Points on a hilly landscape, in no order, each with its height.
A ball rolls from a point to the lowest of its 2 nearest points, and stops where none of them is lower. Distance is the straight distance between rows; heights are no part of it.
Z_86: 156 208 134 154 123 89 127 122 121 93 119 132 157 135 147 140 141 135 149 117 126  (h 405)
Z_437: 139 111 118 143 113 116 136 88 124 177 145 164 120 127 99 144 149 96 110 106 138  (h 457)
Z_892: 128 111 116 106 146 115 117 123 83 164 167 136 126 106 97 152 132 114 92 124 125  (h 404)
Z_239: 153 141 125 137 100 126 103 137 99 171 129 129 134 166 143 135 133 117 118 151 99  (h 212)
Z_172: 115 102 144 154 130 128 150 134 158 112 140 118 135 132 135 128 123 139 144 108 118  (h 436)
Z_196: 143 126 117 148 85 130 104 136 109 181 125 130 122 167 137 134 146 118 110 144 118  (h 182)
Z_942: 150 153 126 108 142 144 111 139 74 108 148 135 138 111 120 138 133 101 122 141 118  (h 420)
Z_753: 101 72 149 143 122 146 117 145 123 136 152 109 113 98 110 146 157 129 97 111 131  (h 604)
Z_192: 103 108 157 153 134 120 128 127 171 101 112 130 104 116 123 122 112 122 146 98 175  (h 259)
Z_546: 114 111 94 111 163 108 123 131 77 172 157 131 133 115 103 149 126 116 98 118 106  (h 423)
Z_254: 130 108 145 141 102 129 117 115 170 135 120 139 104 113 128 119 151 104 113 122 170  (h 527)
Z_657: 134 140 137 133 137 99 175 103 150 102 136 139 128 152 103 119 88 145 171 88 141  (h 350)
Z_765: 134 124 135 155 112 127 125 113 143 151 115 149 121 138 124 125 129 105 121 116 152  (h 35)
Z_454: 137 148 132 146 121 98 143 99 151 154 109 157 128 168 127 114 84 141 156 124 137  (h 677)
Z_488: 112 76 119 100 125 126 102 147 111 160 149 98 99 106 112 150 173 116 83 129 128  (h 463)
Z_197: 178 163 134 124 110 125 134 109 130 129 128 162 130 139 113 113 95 114 144 139 156  (h 183)
Z_694: 110 95 124 170 125 148 116 129 118 103 104 123 89 109 145 133 175 112 124 121 164  (h 599)
Z_711: 119 98 128 171 119 129 136 111 117 168 117 153 119 128 108 148 152 100 118 88 140  (h 521)
Z_34: 101 83 144 164 120 133 153 139 157 137 113 126 105 129 125 127 135 130 130 101 151  (h 412)
Z_790: 113 86 126 165 110 148 131 141 122 152 123 128 99 120 120 147 170 109 111 111 146  (h 439)
Z_614: 106 134 56 103 140 127 129 119 132 148 146 129 126 98 95 122 91 146 99 135 87  (h 234)
Z_925: 118 113 136 156 104 139 145 155 158 139 104 115 93 145 139 119 140 138 133 135 160  (h 366)
Z_697: 127 140 104 70 147 145 113 138 124 122 133 126 141 101 104 111 103 126 106 134 129  (h 415)
Z_314: 168 159 131 137 123 127 141 113 124 115 121 160 129 143 113 111 89 117 164 123 157  (h 222)
Z_868: 130 104 123 65 132 130 128 99 140 143 166 150 118 85 97 136 140 119 92 139 133  (h 519)
Z_310: 118 128 143 140 136 145 103 133 126 70 132 115 122 104 156 129 151 124 138 136 127  (h 505)
Z_743: 145 161 138 115 112 137 94 136 122 116 128 121 147 141 155 119 119 111 128 159 122  (h 480)
Z_873: 162 132 77 63 132 130 117 124 104 140 139 130 119 95 78 113 116 120 88 137 129  (h 328)
Z_126: 108 101 118 174 141 146 126 128 124 89 96 127 97 117 154 130 168 132 143 118 158  (h 591)
Z_376: 103 108 133 124 144 144 122 160 116 114 130 92 126 119 135 143 161 134 120 131 104  (h 256)
Z_252: 98 88 139 174 126 137 148 136 128 117 93 125 101 121 137 139 156 117 138 100 162  (h 571)
Z_550: 111 97 147 162 129 110 148 111 119 169 93 153 119 146 131 135 132 111 133 94 157  (h 554)
Z_344: 139 137 130 151 128 118 148 109 139 139 134 153 145 151 127 125 102 130 146 114 125  (h 613)
Z_988: 119 107 130 137 85 160 102 143 130 125 133 107 84 113 137 134 187 113 113 141 163  (h 611)
Z_987: 127 106 133 139 113 138 115 147 121 153 136 121 124 144 129 134 142 136 113 139 109  (h 131)
Z_914: 162 130 133 140 134 132 156 111 97 114 142 148 138 128 97 127 107 111 153 109 139  (h 188)
Z_888: 99 87 124 177 126 135 179 143 141 153 116 122 117 155 129 145 146 152 139 90 120  (h 125)
Z_96: 130 141 127 130 87 150 122 162 128 143 125 107 117 164 160 123 150 146 133 159 130  (h 114)
Z_841: 115 124 133 172 134 125 143 128 144 121 108 131 125 146 137 135 135 121 154 98 122  (h 317)
Z_151: 121 128 138 149 127 98 152 93 129 174 99 163 128 167 132 120 92 126 142 105 150  (h 587)
Z_361: 119 116 133 162 114 142 132 141 117 134 79 136 94 137 159 132 165 111 133 140 168  (h 351)
Z_248: 117 108 132 122 102 151 124 162 124 149 134 100 118 140 133 131 150 142 109 150 123  (h 112)
Z_865: 115 106 126 160 102 155 109 140 123 117 125 115 90 112 138 133 177 116 118 129 150  (h 607)
Z_318: 118 132 87 106 174 120 130 133 83 156 143 126 145 128 102 142 122 121 105 125 95  (h 440)
Z_200: 108 100 129 150 138 118 177 99 118 128 159 142 142 131 110 137 108 149 146 91 109  (h 219)
Z_681: 153 113 99 80 155 133 139 125 99 124 136 120 124 83 65 115 109 129 105 127 124  (h 472)
Z_978: 149 160 124 76 136 131 119 129 126 128 134 135 149 128 126 100 97 137 117 157 125  (h 108)
Z_90: 136 157 125 86 161 145 130 139 106 93 130 119 153 102 113 120 124 116 137 131 117  (h 512)
Z_54: 104 97 154 165 136 116 161 132 129 146 78 135 114 155 145 140 130 129 153 95 142  (h 246)
Z_689: 120 130 117 173 133 127 151 142 107 126 89 135 117 143 161 148 181 123 150 103 119  (h 254)
Z_734: 132 145 136 134 123 139 90 131 148 66 127 126 113 112 160 116 123 116 149 143 161  (h 373)
Z_587: 115 129 122 123 156 126 122 137 89 139 148 128 148 131 120 150 140 119 117 121 93  (h 253)
Z_667: 148 123 109 93 158 120 171 97 105 125 130 122 151 107 92 115 87 153 133 139 97  (h 279)
Z_989: 115 133 128 106 159 123 156 116 139 121 143 123 160 117 115 129 100 159 132 130 106  (h 284)
Z_140: 101 96 145 166 119 128 167 148 176 129 105 109 103 153 129 128 133 155 146 104 143  (h 402)
Z_581: 150 175 136 140 115 106 127 127 150 125 123 139 146 158 152 124 114 127 145 132 115  (h 384)
Z_494: 158 172 146 106 136 107 142 122 137 112 140 131 160 140 132 120 98 145 148 143 119  (h 427)
Z_150: 137 154 112 88 150 142 102 136 90 119 137 127 143 113 115 120 125 109 119 139 124  (h 407)
Z_388: 104 123 116 90 125 157 72 149 104 99 117 81 116 96 147 124 151 120 116 150 130  (h 538)
Z_794: 103 110 139 155 114 138 160 158 170 143 101 118 93 155 140 128 134 149 140 122 167  (h 379)
Z_21: 141 137 142 123 153 134 159 127 110 89 145 125 151 113 113 132 125 124 157 123 125  (h 467)
Z_389: 147 135 144 113 136 147 131 129 120 100 147 132 141 109 111 124 106 121 134 139 138  (h 494)
Z_523: 164 178 127 88 134 138 113 130 106 76 130 126 145 113 133 115 118 112 147 156 133  (h 513)
Z_456: 144 140 120 124 143 125 141 111 105 150 148 147 153 144 117 137 103 134 130 142 99  (h 311)
Z_180: 106 89 134 171 131 126 169 134 135 136 129 119 139 149 129 151 158 153 140 85 96  (h 73)
Z_16: 172 140 121 84 157 138 150 123 107 103 119 114 153 107 97 110 113 129 138 140 115  (h 451)
Z_844: 132 138 132 148 136 137 122 121 136 69 129 139 115 104 135 121 117 109 157 116 164  (h 755)
Z_561: 140 152 153 99 103 134 87 146 156 95 131 112 132 126 163 110 110 127 123 163 133  (h 266)
Z_366: 116 107 171 148 117 114 149 136 132 158 77 140 98 156 149 134 138 132 139 132 178  (h 310)
Z_562: 94 103 110 113 140 127 132 137 146 160 124 101 131 127 128 123 118 166 99 146 87  (h 105)
Z_78: 163 147 136 100 159 130 161 122 107 84 130 112 157 107 106 120 118 131 156 123 113  (h 458)
Z_597: 129 149 126 82 99 148 72 152 120 127 110 90 133 132 162 115 134 121 125 167 125  (h 162)
Z_577: 103 119 144 155 148 131 127 129 156 62 113 130 109 108 135 125 120 118 162 101 165  (h 474)
Z_660: 113 134 106 170 120 149 149 156 104 135 115 128 105 159 159 152 193 132 143 122 124  (h 286)
Z_678: 109 145 148 91 154 123 137 136 171 96 134 102 156 106 135 112 106 159 130 128 118  (h 368)
Z_156: 125 122 166 157 123 110 135 128 122 152 74 145 105 149 163 132 127 114 146 128 163  (h 276)
Z_785: 140 140 132 153 110 108 129 108 155 156 111 152 125 161 138 118 93 134 132 132 139  (h 668)
Z_552: 98 76 145 143 128 148 133 157 135 121 149 95 117 110 121 136 151 137 113 123 120  (h 600)
Z_643: 116 111 107 64 134 135 118 113 140 139 154 135 123 80 92 126 131 125 84 132 140  (h 531)
Z_703: 124 148 134 163 134 107 122 135 158 69 91 112 111 126 162 134 166 155 157 115 145  (h 319)
Z_121: 147 132 95 56 132 123 106 123 109 154 149 134 124 96 91 127 130 103 92 139 139  (h 354)
Z_596: 116 84 129 160 104 124 140 96 140 170 147 144 117 120 108 141 133 139 103 116 131  (h 469)
Z_280: 115 112 151 155 129 102 156 103 109 175 94 161 125 153 137 130 113 115 142 94 155  (h 569)
Z_444: 137 152 122 140 88 147 114 155 123 125 108 112 109 162 167 128 160 127 138 157 131  (h 89)
Z_607: 133 139 135 97 160 139 140 135 113 109 143 125 151 111 111 121 113 132 133 134 123  (h 503)
Z_654: 154 176 143 124 128 97 137 121 153 118 136 136 155 149 144 129 108 151 149 135 113  (h 409)
Z_527: 156 136 132 132 132 137 138 116 102 122 149 150 142 136 104 127 108 121 141 130 128  (h 159)
Z_44: 108 86 123 169 106 118 153 101 131 174 144 139 120 136 114 145 124 153 109 120 113  (h 487)
Z_975: 99 86 146 140 140 142 127 134 126 125 160 121 126 98 107 142 132 129 108 106 130  (h 610)
Z_385: 141 108 130 86 116 130 121 96 145 153 170 157 117 102 104 137 150 112 103 143 131  (h 510)
Z_972: 136 115 128 144 112 130 110 127 119 158 137 136 136 144 123 137 130 125 107 136 114  (h 156)
Z_379: 113 122 142 156 140 116 157 127 135 128 141 114 157 136 136 151 145 150 135 98 93  (h 163)
Z_755: 125 129 130 95 134 129 131 117 135 133 146 133 147 119 123 113 95 145 114 149 113  (h 195)
Z_826: 120 82 131 138 97 128 142 108 174 171 125 136 96 121 116 133 160 124 107 118 151  (h 500)
Z_842: 115 135 141 160 140 113 129 132 158 62 112 114 118 113 153 136 158 141 160 108 139  (h 374)
Z_985: 101 85 132 164 116 121 154 118 144 155 138 132 129 141 124 136 115 156 126 107 105  (h 466)
Z_876: 90 117 91 110 145 122 137 133 144 152 126 97 135 123 120 130 125 159 96 134 73  (h 126)
Z_704: 143 133 141 132 144 123 166 112 129 101 145 135 152 135 106 125 105 140 162 109 120  (h 239)
Z_395: 136 156 126 157 135 125 102 122 131 73 105 126 121 133 175 129 164 125 151 136 135  (h 242)
Z_621: 183 150 111 78 149 131 140 119 113 115 117 120 149 114 97 99 93 133 130 151 113  (h 444)
Z_687: 138 132 135 91 129 123 146 115 144 120 150 136 143 116 122 107 74 155 127 147 123  (h 226)
Z_177: 152 145 116 150 109 116 122 93 122 172 136 168 139 154 122 132 110 121 117 138 126  (h 650)
Z_88: 102 87 150 161 131 148 141 154 149 114 137 102 122 126 130 144 150 142 131 116 116  (h 596)
Z_710: 115 131 126 107 129 122 119 142 132 151 124 109 148 137 137 117 120 145 113 147 89  (h 50)
Z_153: 174 144 127 112 138 136 150 114 94 128 143 141 149 136 101 122 103 131 141 143 117  (h 132)
Z_349: 161 169 132 138 127 124 126 114 129 102 110 155 127 143 131 117 100 106 164 126 156  (h 260)
Z_507: 124 115 123 72 130 144 104 126 131 130 150 127 127 79 107 120 128 123 90 132 142  (h 543)
Z_792: 133 132 122 138 124 110 143 104 122 163 145 150 147 157 133 135 109 143 131 140 95  (h 283)
Z_339: 139 130 120 123 77 143 106 154 114 174 131 117 122 169 141 130 145 133 116 159 117  (h 152)
Z_699: 117 128 100 76 128 135 77 142 103 132 136 114 126 96 110 126 138 94 92 126 136  (h 566)
Z_483: 128 142 145 149 127 108 118 128 181 122 104 135 112 154 138 117 102 132 150 123 145  (h 704)
Z_776: 125 85 127 153 108 125 134 110 150 172 130 139 106 120 109 140 165 115 106 113 142  (h 488)
Z_262: 146 157 126 125 123 139 89 127 80 111 139 137 136 119 137 134 136 95 129 146 132  (h 437)
Z_835: 154 153 125 139 137 115 161 107 118 129 135 157 152 156 116 127 108 126 163 103 121  (h 625)
Z_181: 136 100 114 122 108 114 131 83 137 180 165 164 119 131 106 151 152 106 108 124 123  (h 482)
Z_630: 110 121 121 133 126 147 110 154 106 96 123 96 113 126 158 141 182 133 134 147 109  (h 272)
Z_588: 118 103 127 133 137 125 130 117 104 151 158 137 143 120 106 143 120 132 108 123 115  (h 624)
Z_639: 131 140 116 123 125 102 137 107 115 175 132 135 153 153 137 139 111 146 112 150 76  (h 249)
Z_917: 111 113 139 164 129 114 155 135 152 137 94 127 120 150 141 129 130 134 150 97 126  (h 288)
Z_359: 115 105 126 184 137 131 158 138 105 143 84 138 114 150 150 150 165 115 143 95 124  (h 229)
Z_384: 108 131 137 113 138 146 92 144 118 76 127 95 128 101 157 122 155 123 129 144 124  (h 518)
Z_62: 128 144 148 136 135 94 146 105 162 144 103 154 122 167 125 118 87 137 158 108 147  (h 686)
Z_255: 119 134 92 107 127 110 120 113 107 197 129 133 138 134 128 129 105 140 99 160 79  (h 184)
Z_745: 120 121 124 171 136 136 145 141 129 107 79 123 103 145 166 140 173 128 152 124 147  (h 312)
Z_393: 106 126 117 86 157 145 116 141 129 115 138 117 144 90 107 111 111 131 102 125 128  (h 392)
Z_210: 113 119 115 168 122 149 152 157 114 122 96 122 98 146 165 148 183 132 147 123 142  (h 297)
Z_355: 121 137 138 141 141 109 146 133 115 135 130 114 167 138 137 151 150 144 127 114 87  (h 196)
Z_424: 140 140 124 147 104 105 127 98 139 167 132 156 130 153 130 119 92 137 122 138 130  (h 660)
Z_82: 132 155 138 82 107 140 78 145 135 111 119 104 139 122 155 104 111 121 115 159 132  (h 214)
Z_95: 118 131 139 151 140 138 121 135 129 80 135 124 137 110 149 137 147 121 143 120 124  (h 491)
Z_296: 110 103 129 151 135 117 167 97 139 128 151 146 133 132 106 120 98 144 144 92 137  (h 271)
Z_891: 151 130 109 77 127 120 109 120 93 160 161 138 123 106 101 138 146 99 93 140 130  (h 371)
Z_624: 146 139 124 89 144 121 163 107 133 122 136 133 149 120 107 108 79 160 132 154 112  (h 250)
Z_398: 134 131 126 121 75 151 120 160 136 163 130 113 113 174 146 126 141 139 121 166 138  (h 133)
Z_202: 144 155 121 151 111 124 97 135 124 94 100 111 121 149 176 131 173 128 145 143 125  (h 168)
Z_93: 140 155 127 145 105 138 113 148 119 116 113 106 125 147 169 134 167 131 147 155 110  (h 119)
Z_39: 164 122 135 129 138 133 161 107 109 99 142 135 141 125 100 121 104 126 164 109 125  (h 213)
Z_680: 126 149 86 81 145 141 93 142 94 136 135 117 134 115 108 123 116 108 106 130 111  (h 387)
Z_627: 141 143 136 124 108 144 83 134 105 118 138 133 126 122 140 127 138 96 117 148 134  (h 453)
Z_976: 144 176 151 104 135 129 112 139 141 87 132 124 148 128 151 119 117 125 148 146 130  (h 497)
Z_213: 113 81 129 161 117 126 137 108 129 171 129 141 109 116 103 152 165 109 109 91 139  (h 504)
Z_241: 148 164 134 150 117 108 131 140 120 137 124 126 161 158 155 147 160 135 133 122 91  (h 316)
Z_204: 127 143 146 142 130 96 141 123 174 133 103 140 121 165 135 120 101 140 156 103 132  (h 695)
Z_87: 120 148 108 87 126 137 84 150 115 141 110 102 145 134 143 126 129 114 115 140 102  (h 61)
Z_999: 115 135 105 106 131 118 123 124 133 172 121 110 140 145 136 122 114 153 101 155 82  (h 83)
Z_663: 112 138 139 162 147 108 153 120 140 106 111 136 137 140 135 130 128 122 165 85 134  (h 356)
Z_901: 132 141 54 88 137 133 127 129 118 141 140 127 127 112 96 119 88 137 104 137 96  (h 273)
Z_469: 173 173 137 114 110 140 105 125 112 80 134 148 130 117 142 108 109 104 142 158 150  (h 477)
Z_304: 119 135 137 136 137 96 173 104 157 108 149 134 138 147 113 119 92 167 163 103 121  (h 296)
Z_709: 110 106 132 141 129 155 107 154 114 89 134 95 108 106 152 140 174 125 127 140 126  (h 282)
Z_122: 109 121 151 146 137 116 141 120 160 105 124 139 115 127 115 118 100 126 153 98 166  (h 190)
Z_308: 97 114 127 121 135 150 123 161 115 108 121 76 118 120 144 145 179 137 125 147 111  (h 263)
Z_185: 117 108 150 151 103 144 108 143 164 91 117 110 98 104 142 122 139 123 127 137 159  (h 352)
Z_66: 104 82 141 147 132 131 141 116 140 146 148 124 134 131 118 133 121 152 108 121 108  (h 450)
Z_519: 146 144 67 77 130 128 121 121 108 140 133 135 131 105 88 108 96 137 99 142 116  (h 301)
Z_217: 109 108 140 125 139 144 112 152 122 131 138 105 132 117 128 135 140 125 107 130 109  (h 243)
Z_438: 116 124 102 91 154 132 148 116 119 140 140 137 140 100 95 116 93 150 105 137 113  (h 315)
Z_206: 158 145 109 73 149 147 129 124 116 116 128 123 140 106 98 98 96 129 113 143 129  (h 434)
Z_298: 103 92 140 175 135 145 140 142 136 95 97 117 95 117 148 138 156 128 142 106 154  (h 580)
Z_967: 141 122 129 144 115 123 116 105 119 162 137 157 123 121 107 137 150 89 114 111 146  (h 435)
Z_135: 133 129 127 159 126 112 145 101 127 155 117 168 141 158 124 127 105 118 143 104 138  (h 602)
Z_872: 126 146 144 149 127 127 102 137 164 71 113 119 110 121 155 119 124 124 154 137 150  (h 421)
Z_224: 110 111 137 104 131 143 106 146 134 138 131 112 137 114 132 120 123 129 98 144 117  (h 224)
Z_240: 150 173 125 141 131 128 90 120 131 69 114 141 119 133 166 113 130 110 158 144 155  (h 382)
Z_965: 111 89 134 141 113 126 128 112 136 168 156 132 122 116 108 144 137 134 98 124 122  (h 455)
Z_731: 138 140 116 104 143 124 126 116 93 157 146 146 149 129 116 131 103 131 114 148 107  (h 327)
Z_811: 125 122 136 99 113 130 102 131 132 154 142 118 138 122 134 117 107 132 99 155 121  (h 193)
Z_410: 185 151 132 110 126 124 143 109 109 124 142 149 154 136 110 111 92 127 138 151 117  (h 109)
Z_853: 111 123 155 135 139 107 156 106 155 109 121 145 111 141 106 109 81 141 169 84 166  (h 42)
Z_267: 109 96 125 173 126 131 177 141 134 169 96 135 117 169 139 143 146 137 141 98 128  (h 165)
Z_700: 85 108 125 108 120 152 155 174 147 151 139 88 123 150 135 138 158 176 111 147 110  (h 51)
Z_849: 132 157 135 157 121 120 129 144 154 86 96 112 111 140 169 131 166 144 150 126 137  (h 262)
Z_867: 114 115 136 152 118 149 113 153 139 79 125 100 107 119 160 127 170 139 140 140 135  (h 299)
Z_493: 108 118 81 85 155 141 128 128 133 132 145 123 134 94 91 121 99 139 97 127 112  (h 344)
Z_520: 104 101 142 173 130 141 134 149 145 105 120 112 117 124 143 140 150 128 139 106 130  (h 590)
Z_919: 106 135 151 152 149 121 134 128 162 51 127 121 120 108 141 133 132 136 166 103 145  (h 426)
Z_367: 156 205 139 139 125 98 114 128 134 92 121 125 153 132 161 129 146 134 144 136 126  (h 446)
Z_585: 143 135 77 96 175 125 139 137 82 140 138 125 135 114 90 133 114 119 113 125 103  (h 452)
Z_358: 133 147 110 81 101 142 69 149 96 136 112 94 129 127 152 127 136 105 116 159 119  (h 122)
Z_674: 141 110 126 131 123 126 127 110 105 163 161 154 138 128 110 141 120 127 113 122 122  (h 631)
Z_412: 171 175 130 93 105 132 98 122 109 138 141 144 150 146 140 110 102 107 128 160 126  (h 300)
Z_179: 105 131 74 107 131 115 123 128 131 182 118 104 131 140 130 126 115 152 97 148 65  (h 113)
Z_258: 114 129 149 109 139 123 126 143 163 110 130 100 147 120 141 122 124 154 128 136 110  (h 391)
Z_441: 146 159 132 133 123 113 122 129 123 141 126 136 156 157 148 134 134 126 127 136 91  (h 337)
Z_626: 109 128 75 106 128 112 111 130 110 189 126 116 126 136 122 131 113 136 92 145 76  (h 144)
Z_26: 153 154 125 124 104 127 95 130 107 158 135 141 148 162 148 124 123 112 117 154 98  (h 240)
Z_672: 132 136 156 138 118 116 111 135 185 115 107 135 101 135 136 114 95 133 137 129 159  (h 712)
Z_879: 105 122 113 89 127 142 68 154 105 119 115 87 117 95 136 126 146 105 102 143 130  (h 545)
Z_671: 140 153 124 117 150 125 135 124 93 136 144 139 160 141 123 142 125 124 131 131 96  (h 293)
Z_907: 117 122 140 140 129 102 157 100 174 121 139 145 124 143 115 119 82 160 153 104 133  (h 241)
Z_222: 144 128 128 150 99 131 107 122 123 154 127 149 128 137 130 129 131 106 119 123 131  (h 107)
Z_400: 141 116 97 81 145 108 110 120 88 169 161 139 124 109 92 146 138 101 87 133 128  (h 386)
Z_187: 152 154 144 126 95 127 93 129 167 114 126 141 119 128 138 106 103 112 126 143 161  (h 731)
Z_532: 165 157 132 92 130 135 121 123 114 124 139 138 146 131 120 113 97 125 126 157 125  (h 68)
Z_277: 116 80 136 129 116 136 113 142 119 165 151 111 101 117 113 155 173 129 89 125 130  (h 456)
Z_208: 106 107 136 169 132 127 169 142 115 162 84 136 116 159 149 151 153 128 143 94 136  (h 198)
Z_433: 111 106 139 157 118 150 118 148 150 77 111 111 92 111 156 119 155 125 139 137 162  (h 326)
Z_931: 92 81 141 160 134 123 154 117 153 122 138 130 128 128 114 124 112 135 139 75 137  (h 362)
Z_995: 109 100 134 162 147 117 160 125 122 139 143 130 149 140 126 144 136 145 134 93 94  (h 124)
Z_235: 131 132 137 112 152 121 162 113 121 112 149 127 159 128 112 127 105 148 138 122 112  (h 265)
Z_896: 150 170 150 99 147 113 136 129 154 89 138 128 153 119 131 117 107 150 153 131 134  (h 449)
Z_184: 142 144 153 127 99 123 100 131 189 120 117 141 103 123 134 107 100 127 126 138 178  (h 721)
Z_712: 156 179 150 94 142 118 126 137 148 66 131 118 147 109 140 114 111 136 152 144 133  (h 473)
Z_83: 110 132 127 99 125 151 85 151 122 98 109 84 127 108 162 120 150 126 124 157 126  (h 529)
Z_115: 163 129 120 98 137 116 165 95 112 126 131 127 140 115 97 108 81 157 140 145 105  (h 267)
Z_729: 164 120 142 102 135 142 140 118 107 112 152 129 138 96 93 117 110 125 124 136 147  (h 486)
Z_269: 141 145 148 132 105 138 99 126 139 112 135 145 125 120 138 118 116 102 128 142 155  (h 739)
Z_838: 102 95 153 165 125 122 137 123 145 132 94 133 97 116 131 136 146 107 129 100 177  (h 556)
Z_618: 129 144 103 116 134 106 134 105 96 182 140 142 146 144 127 136 100 144 108 157 80  (h 221)
Z_453: 165 174 134 116 130 135 116 126 118 77 136 138 134 129 140 117 113 117 155 148 147  (h 495)
Z_583: 97 119 136 99 157 121 161 122 159 118 147 113 148 111 120 117 93 167 128 127 112  (h 309)
Z_767: 136 105 124 115 113 125 124 83 156 164 165 160 115 117 106 138 154 104 105 131 126  (h 499)
Z_475: 134 142 132 110 116 143 82 142 108 117 128 116 134 133 150 126 137 110 126 152 119  (h 464)
Z_568: 159 108 123 84 145 138 147 115 110 119 140 127 129 86 81 116 106 137 116 135 133  (h 479)
Z_716: 110 116 140 144 133 106 154 100 160 129 127 149 117 141 110 116 79 145 146 92 156  (h 176)
Z_300: 117 126 144 154 144 126 111 125 159 73 105 129 102 113 152 120 125 124 155 119 165  (h 465)
Z_139: 106 112 124 97 115 149 118 168 130 147 124 88 119 140 138 126 143 145 107 154 118  (h 98)
Z_467: 104 85 138 168 109 149 151 141 138 149 117 123 100 129 120 135 157 120 110 109 154  (h 429)
Z_545: 117 124 159 154 131 106 130 121 128 134 83 143 106 144 149 132 123 105 149 109 161  (h 235)
Z_465: 189 168 131 117 121 118 133 113 117 118 138 155 141 148 121 112 87 124 145 157 136  (h 142)
Z_634: 104 94 142 151 127 121 159 99 149 118 147 141 122 120 97 115 101 136 143 83 158  (h 318)
Z_158: 128 96 143 141 98 120 125 103 176 159 131 146 106 122 115 124 141 111 108 116 157  (h 514)
Z_540: 135 122 102 92 151 124 163 104 105 141 134 127 137 107 87 123 87 150 116 137 95  (h 294)
Z_173: 131 140 142 137 146 132 135 129 119 89 140 128 148 119 129 132 131 118 146 122 125  (h 476)
Z_482: 112 103 149 155 117 128 132 116 155 130 118 135 109 105 122 126 148 106 122 99 175  (h 542)
Z_372: 112 86 141 143 114 134 127 126 151 152 147 119 128 122 124 132 126 148 104 129 127  (h 441)
Z_796: 123 148 123 89 122 128 103 150 130 147 112 96 148 143 145 115 137 136 117 149 97  (h 9)
Z_744: 114 113 157 153 115 128 144 144 123 146 72 128 87 143 154 128 152 125 134 136 179  (h 333)
Z_486: 151 130 130 132 112 132 105 114 110 145 150 153 129 119 112 135 144 91 109 133 138  (h 416)
Z_911: 118 131 147 159 138 114 131 124 143 125 102 140 122 143 135 126 113 116 152 103 158  (h 171)
Z_718: 129 140 122 89 127 123 104 121 126 146 134 128 145 128 129 107 99 137 106 156 113  (h 157)
Z_799: 97 123 112 101 125 138 144 168 149 153 119 81 131 147 134 123 152 172 109 147 101  (h 65)
Z_76: 146 156 129 152 121 105 132 119 139 148 119 144 151 165 150 130 130 131 138 121 104  (h 357)
Z_491: 109 128 90 89 167 147 123 141 135 114 134 109 141 98 103 111 106 139 105 121 107  (h 369)
Z_603: 155 139 124 109 117 131 99 119 90 149 160 152 123 119 105 144 147 87 112 135 141  (h 401)
Z_984: 118 136 100 81 123 139 66 143 92 132 131 100 123 95 129 133 146 92 106 138 134  (h 555)
Z_766: 120 85 124 148 99 150 126 148 117 162 145 121 93 129 114 149 179 121 103 125 138  (h 448)
Z_15: 139 141 146 136 122 138 117 123 136 92 139 149 122 110 134 119 120 107 138 128 164  (h 746)
Z_336: 115 118 140 161 138 125 131 135 121 107 74 132 93 133 168 134 157 125 149 120 158  (h 334)
Z_880: 121 119 141 156 122 131 120 133 143 129 108 137 119 132 136 128 125 106 138 113 153  (h 106)
Z_803: 109 93 144 163 131 119 141 107 106 159 101 156 121 129 117 144 140 103 125 85 152  (h 539)
Z_337: 133 129 118 101 131 136 118 122 103 158 153 139 140 121 116 132 117 126 100 140 118  (h 345)
Z_974: 129 133 93 89 146 129 106 132 95 155 144 132 138 117 105 123 116 114 98 139 113  (h 367)
Z_449: 171 128 137 135 143 123 172 107 118 79 126 126 138 126 98 117 108 130 177 99 131  (h 236)
Z_723: 152 171 128 101 114 130 91 128 105 148 134 137 153 153 149 117 114 110 124 167 106  (h 269)
Z_105: 166 186 126 147 134 115 128 121 114 90 113 160 129 144 145 130 112 102 164 131 145  (h 303)
Z_816: 134 152 148 119 115 133 95 146 151 82 134 112 123 118 156 107 115 125 143 150 143  (h 314)
Z_492: 120 111 144 152 107 133 135 140 150 148 88 130 90 134 137 121 147 121 127 130 172  (h 353)
Z_422: 131 133 112 175 116 130 145 151 102 134 111 127 118 153 154 155 187 125 142 115 101  (h 274)
Z_682: 139 161 122 150 106 124 120 144 145 93 92 109 105 148 178 133 176 141 157 145 137  (h 223)
Z_167: 113 81 145 165 114 134 142 135 153 135 134 118 121 129 116 131 133 144 123 113 132  (h 428)
Z_589: 92 115 66 104 150 120 129 126 127 155 147 116 126 101 101 131 98 147 95 129 89  (h 194)
Z_275: 155 170 124 82 153 144 123 141 100 85 124 114 146 106 122 118 126 115 140 149 126  (h 520)
Z_288: 127 130 132 147 146 122 136 132 97 130 141 135 152 135 132 154 144 123 129 108 93  (h 227)
Z_307: 138 168 122 146 143 125 95 123 141 53 114 137 120 122 166 122 145 117 158 134 148  (h 321)
Z_46: 116 117 149 157 130 119 146 143 172 109 123 114 130 135 136 133 134 155 143 108 118  (h 422)
Z_413: 157 174 137 121 102 138 85 129 126 96 130 145 126 130 153 107 111 104 144 161 152  (h 454)
Z_162: 141 153 122 163 112 116 137 147 103 137 115 119 144 156 156 156 185 131 134 126 89  (h 292)
Z_14: 112 99 136 144 140 136 137 129 112 135 157 129 141 121 114 145 127 125 116 114 115  (h 618)
Z_363: 122 122 129 134 73 157 113 151 139 141 128 116 90 134 139 129 168 119 113 150 155  (h 615)
Z_650: 121 125 155 131 123 120 140 144 175 110 130 98 136 142 144 129 125 163 134 132 114  (h 406)
Z_910: 105 103 126 108 120 140 127 154 143 154 126 95 131 134 138 121 134 163 105 156 103  (h 82)
Z_144: 102 90 148 165 131 123 146 120 149 136 116 133 119 132 119 124 124 127 131 89 150  (h 394)
Z_199: 113 126 100 69 133 143 89 142 123 121 138 112 126 87 102 115 128 108 91 127 145  (h 557)
Z_171: 138 126 76 87 164 135 135 126 103 133 134 124 133 101 80 116 102 131 114 128 115  (h 461)
Z_935: 166 202 124 140 128 104 129 121 119 90 117 148 151 140 147 133 135 117 169 130 131  (h 355)
Z_340: 98 122 144 102 153 109 152 128 181 108 137 110 155 114 128 115 99 180 128 129 117  (h 335)
Z_305: 92 117 67 115 149 120 130 135 140 151 137 104 136 109 106 132 114 150 99 121 76  (h 158)
Z_791: 149 170 129 133 114 139 82 124 126 81 120 137 125 134 165 113 128 105 145 157 139  (h 424)
Z_847: 107 108 130 141 155 123 163 116 115 124 158 134 155 127 108 141 123 144 143 92 103  (h 172)
Z_752: 130 149 112 118 166 126 132 133 85 125 142 128 154 121 117 147 138 116 132 121 99  (h 275)
Z_623: 136 155 143 106 130 129 113 135 143 111 135 129 148 139 145 113 109 126 135 148 119  (h 496)
Z_256: 122 138 144 148 148 103 162 115 146 107 128 145 130 146 118 125 106 136 171 84 142  (h 393)
Z_871: 151 131 117 89 122 117 93 116 87 154 164 143 117 115 108 151 160 78 103 134 133  (h 388)
Z_509: 140 130 121 139 115 122 131 99 106 177 158 161 141 139 117 136 114 127 110 132 114  (h 639)

For each start below, name the point where the ball stops.
Z_794 | Z_765
Z_187 | Z_776
Z_984 | Z_718
Z_172 | Z_410
Z_453 | Z_444
Z_865 | Z_776
Z_16 | Z_718
Z_300 | Z_796
